A landscape with many peaks, sampled at points; each row gives a point and its height.
From any point a climber takes the steepest step (rise divided by distance) to one of its 5 nearest points. It stops when none of these is higher. Distance is the straight distance between rows; heights are no part of it.
z468 h=622: [ 10  17  17 -20  12   0   7  12 -11   3   4   8]
z971 h=589: [ 20  14  24 -12  32   3  -3 -11 -21 -15 -10 -20]
z989 h=563: [  1 -15  -7  21  -2   0 -23 -30   1 -14   8 -21]
z379 h=455: [ 20  -1  -2  12   8   7 -27 -37   0 -20  -3 -35]
z755 h=534: [ 13  -7 -10  15  -7   4 -30 -34   3 -13   1 -29]
z413 h=594: [  5  28   4 -29   3   0  14  26   0  11  -3  17]
z576 h=683: [-26 -48   2  36 -17  -7   7  -6   2  -1   7   8]
z892 h=407: [-15 -26   7   9  -9  -4  17  15  -6   8  12  21]
z767 h=263: [-16 -37 -12  36 -21  -3 -13 -26   8  -8  10 -13]
z754 h=575: [ 14  22  23 -22  24   0   6   5 -17   0  -6  -2]
z175 h=421: [-25 -47  -4  40 -22 -10   1 -18   6  -3   6  -2]
z447 h=40: [ -9   2   4 -11  -5  -6  17  23  -1  13   8  24]
z174 h=237: [-1 -2 12 -6  3 -6  7 10 -9  4 14 10]
z73 h=464: [-17 -37   1  27  -9 -10   4  -5  -2  -4  12   7]
z246 h=451: [  5   3  12  -7  13  -4   5   8 -11  -2  11   3]
z242 h=590: [ 17  -2   5   7  19   2 -14 -24  -8 -21   0 -21]
z44 h=760: [-12 -31   4  18  -4  -8   5  -3  -5  -2  14   6]
z420 h=190: [  1  15   2 -17   2  -2  11  23  -4  11   5  17]
z630 h=300: [ -7 -15   7   2   1  -7   4   6 -10   1  18  13]
z657 h=34: [-14 -48 -18  47 -44  -6 -15 -34  14   9  -1 -19]
z509 h=646: [ 18   7  17  -4  27   1  -8 -10 -13 -14  -1 -17]
z105 h=322: [-16 -15   4   0 -15  -6  21  25   0  14   7  25]
z153 h=373: [-19  28 -24 -18  -2   3  22  41  20   8 -11  35]
z568 h=196: [-17 -47 -13  41 -27  -5 -11 -27  10  -3   6 -10]
z354 h=779: [  8  26  15 -26  12   0  10  18  -6   8  -2  13]
z342 h=674: [  7  52   7 -42  21  11  14  25   4   8 -29   7]
z707 h=652: [ 16  32  22 -27  21   5  11  14 -10   6  -5   4]
z984 h=316: [ -8 -35 -14  34 -22  -4 -22 -29  10  -4   9 -21]
z43 h=228: [-23   0 -14  -5 -24  -3  26  40  12  21  -5  36]
z340 h=197: [ 19 -16 -14  19 -28   8 -42 -43   5   5   9 -37]
z664 h=106: [-3 -5  7 -8 -3 -3 16 16 -4  7 11 18]
z239 h=369: [-10  29 -14 -22  -2  -2  18  35  15  13  -7  30]
z523 h=408: [ -2  47  -4 -35  15   6  15  31  11   6 -23  16]
z819 h=454: [  9  48   8 -40  19  10  13  22  -3   6 -22   6]
z751 h=506: [ 16  43  11 -37  20   8  13  22  -6   8 -18   2]
z21 h=626: [  9   3  10   5  19  -1 -11 -19 -10 -18   3 -11]
z621 h=574: [ 13  -7  -4  13   9   4 -19 -26  -4 -23   5 -22]
z517 h=588: [ 19   7  12   1  27   4 -12 -22 -11 -22  -7 -28]
z271 h=223: [  4 -27 -14  27 -32   3 -35 -42   9   4  11 -32]
z528 h=685: [ 14   6  16  -2  24  -2  -5  -6 -13 -13   3 -10]
z848 h=207: [-17  -3  -3  -6 -16  -4  21  33   8  17   3  29]
z740 h=278: [-23   8 -19  -6 -20   2  29  42  16  16 -10  38]
z521 h=491: [ 18  37  20 -38  23   7  12  15 -15   7 -20  -3]
z542 h=706: [ 16   8  18 -10  24   0  -1  -2 -15 -10   3  -3]
z61 h=267: [ -9 -14   8   1  -4  -5  13  15  -5   6  14  14]
z200 h=490: [  8  40   4 -34  10   7  11  24  -1  13 -13  11]
z559 h=450: [ -9 -25  -8  28 -14  -4 -14 -25   6 -11  13 -11]
z396 h=596: [  7  -7   3  10  12   3 -11 -22  -5 -20   9 -14]
z626 h=715: [-13 -31  -1  24  -7  -6  -8 -16   0 -11  16  -6]
z761 h=567: [  6  -4  11   0  15  -5  -2  -5 -14  -7  14  -2]
z27 h=317: [-31  12 -26  -6 -16   2  31  45  26  15 -20  43]
z501 h=523: [-13 -35   2  18 -12 -10  12   1  -3   3  14  11]
z143 h=545: [ -1 -18   0  14   4  -5 -13 -18  -6 -17  15  -6]
z113 h=483: [-21 -41   6  24 -14 -12  18   6   1   8  10  16]
z651 h=541: [ 20   7   9   4  24   6 -17 -27 -13 -23  -9 -34]
z437 h=266: [ -7  20  -7 -20  -5  -1  17  33   9  13  -4  25]
z41 h=452: [ -7 -21   4  17   6  -8  -3  -8  -4 -12  11  -1]
z516 h=481: [ -2  34  -3 -28   7   2  14  32   9  10  -9  20]
z64 h=29: [ 31  -1 -10   8 -12  10 -37 -44  -2  -5  -5 -45]
z160 h=571: [ 18  21  25 -18  30   5   5   1 -20  -6  -8 -10]
z426 h=420: [-10  37 -11 -27   5   0  18  35  17   8 -15  27]
z519 h=684: [ 35  -5  -9   9 -17  11 -46 -50  -5   9  -1 -49]
z6 h=682: [-15 -35  -8  29  -9  -8  -6 -18   4  -8   9  -6]
z336 h=289: [-20  16 -17 -16 -13   2  24  40  15  16  -6  33]
z865 h=235: [ 23   2  -4   8   4  11 -31 -43  -3 -12  -8 -39]
z20 h=356: [-28  22 -30 -16  -2  -2  26  41  29  10 -17  39]
z234 h=109: [ 38  -1  -2   8 -14  15 -45 -50  -6   2 -10 -52]
z77 h=358: [ -9  51 -18 -30  15   5  18  37  20   4 -21  22]
z628 h=148: [ -7 -36 -16  35 -41  -1 -26 -36  13   8   6 -25]

Two climbers start at each pair of points below. Name the first point that both come to, or write never.
z379 and z242 -> z21
z664 and z447 -> z892
z517 and z521 -> never
z21 and z174 -> z542
z77 and z336 -> z516

Where does a climber stop that starts at each point below?
z651 -> z542
z848 -> z44
z27 -> z354

Call two points neighbours if one is among the 5 nearest of the other. Go from one point of each pair to the other, from neighbour to neighbour, staying as high as possible. Name the lowest point that can't be avoided.
z626 and z542 -> z143
z342 and z626 -> z751
z354 and z519 -> z755
z354 and z542 -> z754
